Points on a hilly landscape, in no order, each with its height.
From any point a ball takes the steepest step (drop divided by distance) to one of its 2 nearest points. It stops when none of these is lower. Distance is the straight distance between rows; heights are no part of it.
Bet (h 3.08): [-6,-4,20,-7,-40,31,13,-3,-30,47,13,19,3,-36,-23,5,24,10,-8,-4,23,24,-54,1]
sagi (h 5.62): [3,6,15,-3,3,27,-1,-5,4,1,-33,-2,-44,1,29,-7,-15,20,17,2,23,33,10,-4]
Tisis (h 3.55): [-14,5,-14,21,21,0,-4,26,-22,-29,-10,24,-1,14,7,13,-27,15,7,20,42,3,25,-16]
kuv (h 5.00): [-22,22,-5,-37,-8,-17,27,14,2,7,5,24,-16,3,-25,37,-16,-29,0,-35,16,-46,-29,-1]
Bemal (h 2.59): [-24,-37,45,15,-11,4,26,10,-7,10,53,-41,17,-38,29,16,16,-15,4,-11,17,20,15,2]
Zav (h 3.77): [16,14,18,-23,32,39,5,-15,0,4,13,-26,10,-17,11,24,10,11,-27,13,-17,6,3,-2]
sof (h 5.85): [-1,-4,-25,32,-5,-40,6,10,9,-26,20,29,-17,28,-36,8,-13,10,21,38,-4,-25,5,-49]
pevo (h 6.40): [-21,-9,-26,-11,18,24,-2,-19,-5,-3,-21,24,26,11,50,8,11,23,33,-18,18,15,42,-4]
melen (h 2.46): [-4,-11,15,26,-6,14,24,4,-14,9,-14,6,13,-3,-59,-31,3,3,0,-9,-30,6,-19,-6]
fiza (h 3.67): [-20,-17,29,-11,-30,-11,11,-8,13,3,8,5,-23,9,-2,-4,37,8,18,12,-10,19,6,33]
bizav (h 3.23): [-44,-31,50,1,6,-17,26,1,-12,8,19,-19,-6,-1,27,10,18,7,16,0,-10,46,16,28]
tul (h 2.03): [17,-8,-3,36,-6,-22,-8,27,9,-7,13,8,18,2,25,17,-31,-16,-16,17,-30,14,-15,9]
gike (h 2.62): [29,6,3,19,-33,7,-1,28,10,-11,-8,6,3,-31,11,-26,-31,-2,-22,-9,24,2,-11,26]
nud (h 4.20): [8,7,30,-32,41,32,19,-9,-21,-7,-11,-9,-12,-7,24,16,-8,4,4,-11,-25,45,29,23]
Roz (h 2.84): [9,5,-4,24,-13,19,7,-12,-7,-2,8,35,34,-21,10,18,21,7,-2,-15,7,35,-12,6]
lubik (h 2.13): [-18,-18,-11,11,-15,4,19,7,-35,29,8,35,54,-27,-9,11,2,0,-4,-33,-12,27,-40,26]
sev (h 1.79): [5,-5,28,52,2,0,9,-6,15,-4,19,-18,-7,-15,9,-9,18,24,-14,1,48,-8,-41,-33]
Davu (h 6.08): [-11,20,-40,34,33,-10,10,18,-21,-12,7,47,4,52,-15,4,2,-10,7,-3,-23,-2,18,-12]
Namol (h 1.66): [26,23,-9,-39,-2,31,-53,-41,-21,-12,-3,-41,15,0,35,24,2,-1,3,22,-5,25,-1,-14]
migas (h 4.63): [-12,6,-13,-27,-21,-41,13,-3,31,-20,20,7,-9,6,-26,-1,6,2,15,-9,-36,-38,-4,62]
Zop (h 2.21): [13,30,-22,-22,-2,21,-35,-5,-14,-26,5,-13,7,16,22,35,-9,-15,2,30,25,-1,-34,-20]
zom (h 5.34): [-4,-4,0,-5,2,26,-30,16,16,42,-40,11,0,7,-38,-16,17,22,-26,0,-29,-39,22,20]
beki (h 2.15): [28,15,12,12,9,-18,-6,1,27,0,-17,-23,-21,22,-14,-15,8,-30,-31,17,-29,17,6,0]
Gek (h 3.26): [-7,2,18,-1,-34,-10,-3,14,1,21,-8,-4,-4,-38,-3,-32,7,11,-25,-33,25,-2,-10,53]
Kanan (h 4.40): [14,37,-6,24,22,-43,11,-12,1,-32,15,34,-20,0,-1,-23,-28,19,-14,-26,-22,3,28,14]
pesin (h 3.39): [17,14,-12,13,14,57,7,-22,22,-4,5,-2,16,1,22,27,33,-1,8,-8,-13,21,2,-8]
nopo (h 1.73): [31,17,-3,-11,-6,10,-3,8,-4,-45,38,-69,-12,-17,20,10,-10,-21,16,10,36,19,-18,9]
duti (h 2.71): [-9,-41,-8,-4,-44,-3,7,-8,-28,41,20,8,33,-52,-38,13,4,8,-7,-1,-26,20,-44,5]
kosu (h 2.57): [-18,-10,16,22,1,-5,26,-12,14,-11,35,-26,-3,0,40,-10,6,8,21,-5,41,3,-1,-37]
soned (h 2.38): [6,-18,2,28,-2,6,7,49,-6,20,-4,11,38,7,4,2,-30,-40,-9,-3,-52,5,-36,19]
merod (h 6.76): [-12,-26,-6,-1,5,6,-26,-6,-8,13,-14,15,50,3,5,28,11,20,-9,29,9,-15,5,-5]
Nurad (h 5.09): [-1,-19,-5,5,-35,-4,-21,4,24,1,-29,10,5,-9,-66,-6,11,9,7,-3,-28,-49,30,23]
Dek (h 4.86): [-11,-13,15,-16,-26,-31,-7,-9,29,17,10,10,-6,-11,-33,9,26,-5,-3,-8,-27,-55,25,22]
pidap (h 4.24): [-33,-2,25,20,-7,-34,-12,8,-25,23,-47,5,-15,-13,-13,-17,-21,15,-12,-23,20,16,-1,33]
tir (h 5.47): [36,-5,-3,-1,6,45,-8,-19,29,14,-8,-41,-21,-25,-4,18,14,-6,26,-28,32,-25,49,-33]
dutan (h 5.22): [-38,16,-3,-37,21,6,32,16,13,-12,3,-3,-2,23,0,33,16,1,2,-28,30,-27,-21,15]
rila (h 4.82): [-9,-3,18,-14,17,31,28,4,-3,8,-7,-49,-37,-4,11,24,-6,13,27,-11,8,42,21,14]
Kif (h 2.70): [28,-13,-2,26,23,-15,-3,23,-23,27,-32,12,8,14,-8,-21,-23,-23,-7,-9,-77,10,-29,3]
kez (h 3.68): [-20,-7,-1,-23,-32,31,0,0,-18,38,-29,24,-10,-24,-51,-9,6,27,4,-12,25,-14,-32,14]
gukom (h 2.91): [15,15,18,-13,22,-14,-2,-3,9,13,-39,7,-20,25,-41,-5,-24,-16,-29,10,-44,-21,16,-13]
sef (h 6.66): [-34,-9,-27,-23,28,2,-24,-10,-28,2,-24,4,47,24,38,35,8,2,11,21,35,8,18,-22]
Kizos (h 2.81): [-11,-26,22,44,-11,47,10,15,48,11,21,-31,5,-9,28,-12,16,22,8,-17,0,-25,23,-7]
tuvi (h 3.82): [-34,-10,-36,-12,-12,-5,-1,6,-3,4,-34,7,-29,-6,-24,-28,-30,-13,24,-36,-68,-10,-45,20]
vip (h 2.97): [30,3,12,24,20,-17,-44,-23,-29,-6,-17,-10,21,-16,-5,18,-19,22,-31,44,2,22,3,-19]
lazod (h 4.36): [-15,-21,-29,-41,-2,-25,22,-4,12,-3,21,28,21,17,-17,5,5,16,21,6,-49,-24,-22,30]
tavom (h 3.42): [27,0,-7,15,8,4,-42,-25,-14,17,-24,-2,5,1,24,-6,9,27,-13,27,-1,28,-35,6]
Pinuz (h 5.58): [23,0,-6,-7,-10,28,-21,-15,27,-4,-9,-11,-11,-12,3,6,26,-3,-1,-2,57,-41,6,-31]
voram (h 4.06): [-6,-19,-13,-41,-18,-19,4,-18,5,7,12,10,26,23,-22,7,44,0,17,40,-31,7,-6,28]
Lir (h 4.53): [-25,5,-44,-39,-18,-33,22,2,-26,-11,4,10,-15,-8,-61,4,-19,-44,9,-24,-9,-6,-18,-36]
ligo (h 2.49): [49,29,-32,-10,-6,3,-11,-16,13,-21,39,17,18,-20,-14,47,30,-44,-14,-4,12,-17,3,-31]
kabe (h 1.16): [8,-5,8,22,23,8,-15,15,8,-11,-27,-34,12,25,12,-8,-2,-25,-5,22,-8,18,24,-1]
zurer (h 5.86): [-31,19,-4,-10,19,-6,-1,-19,-5,-7,-21,49,7,9,41,-5,-15,21,11,-36,-1,-15,39,19]
pere (h 4.37): [-19,-10,29,8,31,15,22,19,-23,-5,-8,33,10,4,24,5,-36,26,4,8,18,-9,-9,-13]
figo (h 5.65): [0,-8,29,-17,13,23,1,9,29,-6,-6,-18,-31,29,-4,-23,11,17,-3,39,-14,-21,20,11]
Sakig (h 5.19): [-3,23,2,-18,-1,-25,11,-12,12,-17,4,23,-16,-1,35,-32,-23,9,-7,-29,14,-7,28,17]
guda (h 1.78): [12,-7,23,35,-39,-9,-2,-10,15,31,-7,9,-8,-22,-56,-25,22,-14,-18,-31,-21,-20,3,-8]
zonaf (h 4.30): [-42,0,-29,-15,-31,-43,11,7,-3,-1,-9,8,-23,-1,-35,2,-42,-45,16,-36,-40,-24,-23,-2]
boziz (h 4.97): [-24,-26,14,31,1,-34,-7,3,-44,24,-33,34,4,0,-3,-17,-14,29,10,0,14,35,-18,-2]
zila (h 5.82): [-8,-28,39,-16,9,6,-3,4,5,-3,20,-44,-2,22,33,-24,13,12,12,54,-28,13,17,17]
Lafit (h 5.93): [-45,12,-6,27,23,11,24,34,11,-35,3,21,14,45,-5,4,10,-16,21,-21,11,-19,29,-6]
maz (h 2.45): [13,14,-18,22,15,16,-25,17,-25,-45,0,-26,13,4,31,-13,-26,-6,14,28,26,25,27,-9]
rupur (h 4.75): [1,24,-13,-33,-29,-15,18,-5,-24,-12,5,39,-12,-9,-48,-4,-7,-28,15,-18,22,-15,5,-9]
Pevin (h 5.96): [-5,-6,-54,11,11,-26,3,18,-18,-14,2,32,-3,43,-39,6,2,-7,35,27,-31,11,-8,-19]
tuk (h 5.61): [-10,-21,15,-20,-3,-9,0,-12,6,8,4,-44,-12,3,49,-44,1,21,4,20,20,22,4,15]
sida (h 3.22): [-12,-32,26,5,-26,-29,8,-4,40,-4,40,-14,-28,6,36,4,31,-6,18,23,8,-8,3,-9]
Bis (h 1.95): [-8,-29,24,10,-16,29,31,7,25,18,56,-52,16,-21,52,-1,-12,3,25,-14,-4,-9,19,1]
novag (h 3.21): [-3,-5,-24,-1,10,-23,12,17,-26,5,-23,18,-16,24,-22,-30,-23,-27,27,-26,-78,16,-26,7]
Gopiv (h 3.61): [29,33,-53,0,15,-28,-5,-7,1,-31,17,41,4,19,5,-13,-8,4,-15,-2,-31,9,43,20]
mopu (h 5.76): [18,4,-18,19,1,-35,-16,-16,33,-27,5,25,-26,16,-19,10,22,12,9,21,30,-35,23,-41]
gogu (h 5.60): [-31,41,-10,5,40,-13,25,4,3,-29,-5,12,-29,35,0,14,4,1,14,-31,10,10,3,8]
poved (h 2.56): [26,5,8,27,18,-46,-10,-7,-15,-12,18,-3,-1,-8,5,31,-27,11,-24,38,-11,34,-33,-16]
fimer (h 2.16): [12,-3,-11,-35,8,24,-35,-48,-16,17,13,-66,27,-20,19,43,8,22,4,14,7,5,22,-12]
saro (h 1.91): [33,3,5,-11,-18,12,5,9,20,-22,31,-20,16,-25,37,-28,-25,5,-26,17,2,-7,-8,32]
lotok (h 3.24): [-12,-16,-27,-11,-23,34,10,3,-19,7,-15,31,14,-4,-45,-1,-5,1,27,0,-10,-6,-33,-18]
Dodi (h 4.89): [-19,-13,31,-2,23,5,10,9,-15,32,-16,8,23,6,33,-32,-27,6,-33,-11,7,-14,-8,-10]
begob (h 2.73): [11,43,-26,-12,16,-4,-11,14,-6,-16,-14,-3,-16,30,-14,17,-7,-32,-11,21,36,-2,-11,-34]
guv (h 2.95): [35,35,-49,5,-2,-8,-15,-8,-5,-8,4,33,22,4,-5,15,3,-26,-25,0,-8,12,23,-12]
Dunuz (h 2.12): [29,7,-4,-2,2,-4,7,20,25,-30,36,-35,-16,-23,16,-10,1,-33,-8,-15,52,-23,-28,-5]
korok (h 1.30): [12,-10,53,45,-20,-1,9,4,15,23,21,-13,-17,-20,-24,-37,34,-1,-22,-4,15,-11,-15,-13]
bib (h 0.99): [24,14,21,-15,-4,31,-20,5,-20,-41,36,-50,9,-12,26,-5,-22,-1,-6,31,-3,19,-35,29]
zomod (h 2.31): [60,14,-19,-12,12,-7,-7,-17,28,-19,38,-16,-5,-34,5,10,29,-25,-24,-20,30,-20,-21,-9]
Marof (h 5.28): [11,-16,17,-2,11,12,9,-13,10,24,5,-56,-24,-32,4,20,1,18,17,-26,16,2,47,-6]
Voz (h 5.26): [-25,-23,25,-38,-5,4,0,-5,-13,33,-2,-6,15,-11,44,-34,1,24,-20,2,20,1,13,18]
neki (h 5.51): [-1,9,21,-17,1,49,-16,4,34,29,-18,-17,-16,14,-12,-20,37,5,-22,6,-19,-23,37,4]
fugu (h 5.67): [15,9,-26,18,-20,-6,-38,-7,25,-6,-35,7,-4,16,-13,-2,23,2,-3,26,47,-25,1,-32]
sodi (h 5.55): [-1,5,21,22,1,4,-14,-19,-27,15,-42,28,-18,-7,22,-15,-8,14,-1,1,32,52,8,-28]
dar (h 3.46): [3,32,-16,-19,31,-37,3,5,1,6,-28,13,-18,41,-23,-10,-31,-21,-27,1,0,-22,-10,-27]

For each start below, name the point where the ball stops.
Lafit -> tul
sof -> lubik
Voz -> kabe
pevo -> bib
zonaf -> tul
sodi -> bib
sagi -> lubik

Call two points neighbours if one is among the 2 nearest of the other. Go from one point of each pair to the other, from neighbour to neighbour, staying as low as possible. Name the highest point that can't be avoided.
Bis, Namol -> Zav
bib, korok -> sagi
kabe, Namol -> dar
lubik, Bis -> kez
korok, Bis -> Kizos
